A landscape with many valleys, sampled at points; each row gives a point and its height.
From any point a ball takes the steepest step (drop divided by distance) to one of its 6 nearest points. It stops when none of these is lower. Distance is the straight distance between rows; heights are no part of it.
<491>: [113 145 142 160 127 134 111 149 112  64  46 170 171 215]  (h 647)
<168>: [128 138 152 141 104 101 131 110 147 165 127  85 126  75]  (h 516)
<279>: [120 136 101 126 152 158 135 143  93  95 114 167 136 180]  (h 595)
<24>: [135 110 137 105 147 103 122  74 148 178 116  91 124  81]  (h 517)
<228>: [116 133 137 138  98 102 145 126 152 147 142 108 141 103]  (h 557)
<88>: [103 118 125 137  88 107 133 134 151  86 102 155 173 178]  (h 541)
<457>: [147 137 169 152 133 105 120 106 121 172 127  72  86  43]  (h 339)
<371>: [113 136 117 128 130 146 148 152 116 122 149 147 134 145]  (h 400)
<612>: [112 121 118 109 128 120 135 107 141 135 131 131 150 130]  (h 543)
<655>: [130 148 126 140 134 170 144 189 107 110 173 156 104 141]  (h 409)
<616>: [117 144 133 148 107 146 156 179 127 120 157 144 124 139]  (h 326)
<503>: [143 126 127 113 154 125 127 110 119 176 148  95 102  77]  (h 513)
<215>: [144 147 131 144 159 203 125 207  78  82 153 174  87 174]  (h 631)
<511>: [134 119  95  99 155 148 135 121 112 148 154 126 112 116]  (h 533)
<233>: [127 134 141 124 125 108 133 106 145 165 134  96 126  87]  (h 514)
<139>: [109 130 133 133 121 121 112 126 125  66  68 177 169 208]  (h 369)
<344>: [103 123 119 168  72 119 131 156 147  74  86 156 168 193]  (h 365)
<135>: [122 150 125 154 146 180 135 187  81  84 115 177 118 183]  (h 574)
<126>: [111 143 131 161 126 154 135 168 105  81  91 170 145 195]  (h 518)
<620>: [145 152 108 150 177 180  98 160  61  80  51 164 119 211]  (h 653)
<170>: [120 109 142 120  83  72 118  82 191 137 117 105 162 115]  (h 609)
<208>: [106 109 129 121  80  94 122 110 171  92 105 148 176 171]  (h 505)
<94>: [159 141 146 128 149 131 120 133 114 174 164  88  74  53]  (h 528)
<592>: [134 151 144 138 123 149 143 182 124 132 187 131 104 103]  (h 408)
<435>: [120 153 133 159 144 162 117 161  83  75  56 173 141 209]  (h 587)
<579>: [141 130 147 132 144 111 129 101 129 181 130  83 100  58]  (h 445)
<353>: [138 117 174 139 130  87 115  60 159 175  92  75 124  68]  (h 581)
<411>: [136 133 163 155 102  85 127  96 152 167 118  75 123  61]  (h 540)
<317>: [147 121 183 169 115  75 107  69 150 174  80  58 114  57]  (h 594)
<59>: [172 133 139 119 165 146 110 139 105 167 169  91  57  50]  (h 460)
<399>: [131 108  87  85 157 136 128  95 121 142 138 133 131 133]  (h 534)
<280>: [139 140 104 132 153 185 133 172  82  97 148 164 104 165]  (h 519)
<81>: [127 134  99 116 152 163 138 152  99 125 162 149 113 141]  (h 458)
<659>: [107 138 124 163  71 129 151 175 146 110 142 135 142 147]  (h 245)
<454>: [153 135 107 113 153 160 128 156 101 145 186 122  81  95]  (h 473)
<40>: [102 136 125 145 106 136 149 155 131  96 120 155 152 171]  (h 398)
<232>: [145 114 130 111 161 114 121  78 127 184 127  85 110  73]  (h 496)
<404>: [127 111 153 122 116  86 126  75 165 166 107  87 144  83]  (h 561)
<576>: [112 142 138 174  77 142 148 203 146 102 154 139 126 147]  (h 297)
<251>: [137 149 132 124 137 150 141 171 117 136 182 131  97 103]  (h 456)
<338>: [120 114  97  94 154 134 125 101 117 108 118 161 148 167]  (h 579)
<114>: [135 132  88 124 163 172 128 141  76  93 114 163 121 183]  (h 575)
<311>: [107 129 111 110 140 136 127 118 120 102 114 160 154 174]  (h 552)
<538>: [106 120 124 120 112 108 130 116 148  86 102 161 171 182]  (h 573)
<519>: [120 133 134 150  72  95 136 129 164 142 137  99 138 101]  (h 580)
<627>: [123 120 109 103 143 130 139 110 126 146 141 125 132 121]  (h 500)
<572>: [104 121 119 155  59 109 140 151 162 104 123 126 161 156]  (h 374)
<155>: [148 143 125 121 146 180 133 194 101 114 188 153  87 132]  (h 220)
<360>: [113 135 131 162  98 128 127 154 130  64  68 167 166 212]  (h 606)
<516>: [110 118 133 117 102  98 138 106 165 134 126 121 162 120]  (h 596)
<391>: [102 114 136 135  94  98 108 127 155  58  79 171 174 202]  (h 589)
<337>: [125  94 126  72 152 107 108  61 155 141 124 135 152 126]  (h 559)
<467>: [119 100 143  80 118  81 105  71 180 133 123 132 165 128]  (h 613)
<374>: [165 123 135 126 168 129 112  95 114 185 134  78  79  50]  (h 469)
<246>: [129 147 148 139 120 130 143 158 129 147 169 109 105  82]  (h 468)
<687>: [133  95  96  70 160 122 117  74 138 135 125 142 140 138]  (h 544)
<650>: [130 140 153 148 106 101 137 128 143 165 140  83 116  68]  (h 535)
<77>: [127 142 133 122 130 123 139 132 127 156 157 109 114  90]  (h 515)
<358>: [114  97 148  97  94  79 110  81 187 120 116 134 176 144]  (h 571)
<364>: [152 110  81  98 166 155 128 117  94 152 166 118 101 106]  (h 553)
<320>: [180 122 128 124 173 141 104 112  98 179 159  77  62  46]  (h 314)
<171>: [149  92  76  75 165 138 117  84 107 148 144 126 122 128]  (h 555)

Where does a ball stop that starts at each point below?
<77> => <155>
<358> => <659>
<353> => <457>
<24> => <457>
<411> => <457>
<503> => <457>
<364> => <155>

Two balls start at each pair of points below. Name the first point that both come to, or write -.
<650> / <228> => <579>
<511> / <280> => <155>
<371> / <311> => <659>
